Points, in no order, along strands that fork, close into loops and pass close to each other.
(in the rows, 128 means zero)
Points whose rows are less than 131 apart are linked; no others are. Some points are linked to none.
Sibur: [163 158 150 129  97 154  82 116 130 124  81 125 111 183  66  88 135 102
 116 216 159 131 191 133 152 172 140]
tarel: [113  69 162 117 165 119 196 157  96 158 192 159 107 101 168 152  98  93
 134  91 117 146  93 155 138 138 146]
Zisur: [ 62  96 100 175 171 157 139 119  92 156 147 121 129 129  97 138 155 152
  87 142 175 106  79  97 134 185 140]
debiv: [145 154 136 155  70 164  81 167 144 144  95 124 139 209  75  81 161 113
 128 198 166 117 144 100 115 158 144]
dib: [135 102 152 173 170 165 123 117  78 133  94 126 164  99 171  90 111 120
 107 159 174 130 132  87 125 135 154]
fesuv: [117 104 100  80 147 151 111 134 140  72 118  43  84  81  87 110 106  75
 129 143 134 174 161 144 113 138 155]
palat: [137 150  96 140  88 138  92 118 195 110 172 173 135 126 111 109 152 136
 176 106 114 159 116 113 123 126 153]
seru: [161  96 161  61 112 112 143 131 138 132 137 145 121 110 201 157 120 115
 117  86  69 103 143 156 134 110 125]
loto: [130 124 157 140  75 127 127 121 127 136 128 161 117 131 134 172 175 190
 110  91 127 116  92 164 152 106 111]
Mokiv: [160 102 157  88 168 140 168 167 115 167 184 147 154 144 201 146 111  97
 135  56 115 144 103 125 133 130 131]
Sipa: [116 140 160 130 156 117 131 119 133 122 133 100 133  79 159  98 129 121
 131 137 187  94 172 132 144  74 154]
Mavip: [159 156  95 131 120 110 149  98 131 122 134 108  83 109 100 134 130 132
 165 117 132 122 109 129 163 110 138]
gos: [130 209 108 162 107 120 120 150 125 151 117 108 153 130 119  88 120 123
 177 120 127 143 110  87 118 104 119]
bezo: [125  72 134 130 164 126 165  93 116 103 127 145 104  71 160 131 108 106
 114 141 144 124 143 133 159 141 143]
fitu: [133 100 145  97 136  93 166 130 115  91  67  99  89 105 135 152  94 137
  92 154  83  97 171 149 164 179 104]
kepu: [153  90 115  89 167 154 186  94 145 147 167 133 161 154 217 133 138 129
 126 125 131 102 171  91 152 137 152]
zisib: [ 86 121 108 155 171 160 121  94  99 127  78  96 126 129  89 113 157 134
  95 151 204 114 109 129 110 164 156]
Feru: [147 117 116 142 118 153 115 101  91 104 127 133 128 139 138 126 126 152
 133 109 126 178  87 134 106 115 128]
Tobi: [186 110 164 108 163 116 145 121 133 160 128 149 117 143 194 133 136 142
 139 125  78  98 134 152 133  98 109]
kizo: [162  85 163 143 177 131 166 126 106 102 135 158 117 163 149 138 114 142
 140 109 168 130  80 134 146 155 140]
Gef: [100  86 133  86 127 122 133 150 133 136 190 114 101  79 132 164 111 110
 158 105  70 140  89 177  73  87 120]
buf: [111 143 140 157  82  99 132 107 137 103 146 167  90  99  98 176 141 189
 140 115  99 140  98 181 115 106  94]
vefo: [155 112 102  50 103  91 157 139 139  90 133  82  74  90  85 166  81 106
 121 141 105 136 226 171 128  82 102]
Zage: [153  86 177 104  86 124 125 117 130 102 136 173  99  98 161 163 137 144
 118  84 106 130 113 176 146  79 115]
bope: [137 159 143  48 130  96 141 151 146 166 136  69 105 162 149 139 145 109
 151  98  81  87 150 174 124 102 121]
rus: [ 79 149 128 134 120 163  76 142 123  97  97  80 110 157  59  85 141 120
 122 180 157 152 130 148 116 176 145]
venu: [133 172 150 105 127 100 105 176 146 182 115 114 153 153 138 113 151 120
 145  96  72 105 110 162 105 104  97]
bol: [ 74 194  75 122  60 113 145 103 102 119 116 113 152 133  89 145 138 138
 128 105 154 155 121 161 120  99 124]
zipa: [123 156  87 162 112 149  90 157 153 165 146 130 198 190 138 113 157 126
 156 107 122 173 118  54  56 100  97]
zemol: [136 162 135 213 116 158  85 157 142 145 156 149 153 128 118 107 137 165
 165 133 105 141  96  75  90 168 128]
fako: [111 186 123 157 108 116 112 174 149 173 143 135 182 155 121 138 163 163
 147  80  81 135  91 159  75 108  86]
sopog: [127 164  89  98  74 111  95 149 180  91 142 146 114 121  90 115 108  83
 150 174 102 175 179 151 155 109 126]
gon: [133 135  87  96  90 123 100  98 183  87 138 160 108 127  82 105 118  96
 145 140 126 158 142 112 148 163 156]
vefi: [195 138 135 102 119 150  82  72 140 105  98 135  90 167  84  87  99 106
 134 187 111 159 176 118 136 176 139]
vur: [149 141 119 115 103 149 104 169 108 139  71  99 141 143 140  91 135 123
 109 144  97 138 133  84 159 163 128]
Mibap: [ 97 122 159 138 181 145  78 143 115  82  85  90 108 113  96  75 102 114
 119 171 152 141 135 136 106 150 137]
Ropu: [139  65 118 151 178 181 147  90  99 125 103 155 135  91 161 111 115 102
  97 142 150 141 137  87 152 193 163]
zadu: [146 112 130  87 141 135 122 134 111 110 117  39  72  95 124 116 126 116
 134 150 108 139 155 160 138 102 130]
zof: [141 148 124 141 170  81 117 120 158 123 121 153 119 132 126  99  83 110
 155 166  95 103 133  98 132 161 129]
zera: [ 64 162 133 137  93 115 101 165 132  98 125  81  84 127  51 130 143 142
 133 171 133 134 132 173 137 149 121]
Kefak: [155 138 135  80 154 122 136 150 149 146 130  50  73 134 148 112 151 125
 164 151  74 102 156 149 141 116 129]
Lutu: [112 123  68  92 130 152 114 103 145  94 128  88 106 106  79 104 111  88
 134 130 129 151 124 105 131 176 170]
zavu: [156 118 145 211 141 167 119  96 128 176 162 132 102 151  85 116 146 148
 130 187 170  72 109  85  98 136 156]
dumak: [163  86 146 133 173 148 126  77 139  63 126 143  90 106 131 112  99 108
 132 133 169 147 147 136 136 136 159]
mava: [136  64 145  38 131  92 164 135 138  77 129  86  88  86 109 180  79 110
 105 112 112  97 217 170 104 110 100]
zatu: [ 76 148 132 126 100 114 107 143 163 113 125 103 104 120  76 113 164 135
 122 150 178  98 152 143 176 134 145]
vufir: [118  99 145 130 189 131 174 159 100 172 183 142 177 163 186 115 109  91
 137 105 174 131 107  95 120 117 152]
pem: [116 184 111 136  79 108 124 129 122 114  61 140 188 153 108 103 126 109
 119 151 185 131 172 125 155 125 134]
tep: [124  92 137 162 157 166 117 140  72 181 128 138 176 142 174 116 140 136
  81 157 145 129 107  78 115  96 128]
mep: [ 84  81 122 132 163 128 161 146  86 177 140 141 138 136 132 174 144 142
  70 104 139 100  65 109 160 162 108]
sida: [130 162 152 158 118 122 121 135 161 120 126  95 112  90 110  96 142 122
 146 155 190  80 181 105 178 118 163]
toda: [111  80 134  37 129 110 136 102 111 112 114  80 107  80 137 166 106  96
  82 113 125 109 178 191 101  78 118]
Vigev: [149 157 126 148  94 153  76 169 113 139  77 136 156 198 108  86 130 125
 131 171 108 154 119  89 110 147 117]
lile: [155 158  81 114  96 116 162 120 136 154 127 110 114 158  97 162 161 150
 137  69 140 116  92 120 169 123 132]
Ses: [106  81 152 164 148 163 108 170 121 183 176 167 175 166 162 145 180 163
  91 139 140 115  91  98  99 109 115]
sem: [ 89 178 140 113  73  96 122 184 131 114 137  86  87  88  71 158 114 129
 137 123 110 126 131 187 141 106 106]
fotub: [172 147  93 136 157  93 162  95 152 158 120 154 124 155 130 130 120 137
 141 151 104  76 148  82 147 170 130]
Tapi: [131 181 108 171  80 147 117 115 121 124  51 124 174 165  74  94 124 100
 108 151 211 127 161  91 124 182 153]
nozi: [134 209 143 138  76  95 144 159 112 149  77 104 174 143 138 101 116 116
 147 106 155 112 151  99 154 116 111]
diliz: [105 144 156 115 136 113 158 135 111 145 117  99 146  88 172 119 119 122
 110  96 155  74 146 116 168 136 138]
losi: [ 95  79 154 179 157 150 128 161  91 159 181 201 174 137 173 146 134 168
 110 126 103 171  77 113  97 137 109]
buvi: [143 124  78 153 191 130 131 156 129 225 158 114 175 158 128 183 152 121
 100 127 110 117  97  36 142 121  95]
tabi: [ 59 187 103 157  90 119 116 119 109  96  89 122 175 138  97 108 138 144
 124 141 185 144 141 144 107 133 131]
Mer: [115 176 126 183 129 125  90 131 129 139 131 125 121 124  95  88 104 138
 167 166 108 127 106  97 107 144 132]
suped: [155 119  95  92  82  97 127 143 166  83 136 136  68 100  70 152  97  98
 136 160  86 162 196 165 150 103 109]
Kof: [165 137 104 177  80 158  72 153 171 169 134 168 198 193 127 118 182 144
 129 141 118 148 133  81  78  80 121]
Dig: [ 97 105 168 106 146 112 122 108 110  75 102 145 140 116 145 140 114 131
  94 101 176 121 118 181 116 115 128]
vez: [148 139 109  81 102 116 143 119 123 180 154 157 146 155 149 194 137 129
 105  26 102 115  93 144 125  96 111]
zukiv: [141 169 107 174 138 133 115 170 158 197 149 128 218 169 134 151 155 132
 143  51 103 153 107  85  79  93  68]
dilod: [160 130 109  96 146 144 141 143 112 153 105  87 170 199 163 121 149 112
 113  96 153 124 126  63 129 122 122]
fen: [120 130 133 137 153 129 128 122 126 105 104 107 140 186 110 101 146 124
 140 134 195  99 107 121 107 134 144]
lirak: [160 127  95  91 134 128 193  74 154 115 120 139 142 142 177 140 116 145
 130 123 107  99 182  96 167 163 148]
tudan: [101 143 164  91 108  84 141 155 128 105  82  96 111  84 131 143 114 130
  92 117 135  81 155 157 177 154 121]
Vata: [129 108 136 111 179 119 163 103 101  87  97 137 156 158 155 129 106 111
 115 101 198 121 107 145 118 141 144]
toz: [110 144 132 204  94 139  93 116 116 104 147 187 140 116 133 142 134 205
 136 137  93 156 105  99  89 183 115]
Bep: [ 64 134 131 106 139 121 120 137 120 107 180 105 137  87 159 118 110 106
 149 101 115 150 100 154  75  82 125]
Tisef: [206 101 148 135 149 152 111  70 109 117  84 139  80 147 130 113 112 140
 118 174  93 135 149 103 151 174 136]
pimut: [128  95 134 161 156 126 176 135 138 153 199 182 102  75 152 151 120 119
 160  95  94 148  84 133 143 126 129]
kevo: [175 158  88  92 107  89 168 125 160 171 135 149 124 130 137 170 142 129
 143  72  72  98 121 141 155 128 115]
bom: [174 116 138 161 139 132 109 101 132 171 124 143  99 143 135 120 163 158
 141 166 102 100 117 128 133  95 121]
bof: [ 63  81 141 150 131 111 146  84 113  96 124 180 131  67 138 149 128 142
  86 122 155 118 116 149 136 124 121]
kegeg: [ 82 108 137  99 105 132  96 100 131  50 110 137 139  95 129 126 125 138
  93 122 164 169 153 190  92  83 134]
lepot: [125 107 120 147 129 138 106  99 127 163 159 145  96 102 145 130 166 157
 137 145  70 134 102 163 109  71 110]
Runu: [155 123 113 162 121 145 134 142 169 121 176 185 142 101 143 143 134 145
 170  71  93 169  74 115 126 146 126]
guf: [164 100 146 106 163 140 159  89 120  97  68  97 100 156 151 129 104 166
 107 180  83  96 180 127 152 188 120]
zib: [116  99 143 180 137 122 110 131 112 131 134 213 150 111 158 128 112 154
 119 138  90 145  80 111 113 145 106]
zorel: [147 103 121 127 141 115 141  87 144  63 152 121  62 100  84 150 101 130
 147 122 148 154 128 161 132 103 131]
Dete: [ 93 107 102 109 125 111 125 124 123 153 147 130 102  92 121 151 137 134
 125 131  64 117  76 146 116 116 109]
dipas: [127  97 112 154 180 138 157  99 110 153 193 172 159 147 170 111 113 112
 152 139 172 149 103 104 101  85 154]
ruva: [ 98 187 165  96  64 103 122 182 117 115  89 106 124 117 105 141 119 117
 103 122 133 117 161 183 172 120 110]
gif: [ 88 136 159 146 143 127 146 122 110  85 174 145 153  86 170 132  94 123
 163  84 160 157 100 143  99  97 141]

A fork is a point with three links, a tip a point with one. Leave the first point through the second and follow the links. Name the first fork or tip that comes.
Kof, zipa -> gon
fesuv, zadu -> Kof
gif, Bep -> buf
vur, Vigev -> tudan
loto, Zage -> gif

A piece is all that can be reached along the links. How many separate loops has the piece of each point below (a circle has one, a figure eight two, a Y none), and how many tips (points with one link)?
Tapi -> loops 0, tips 7
venu -> loops 0, tips 3
debiv -> loops 1, tips 2
buf -> loops 0, tips 2
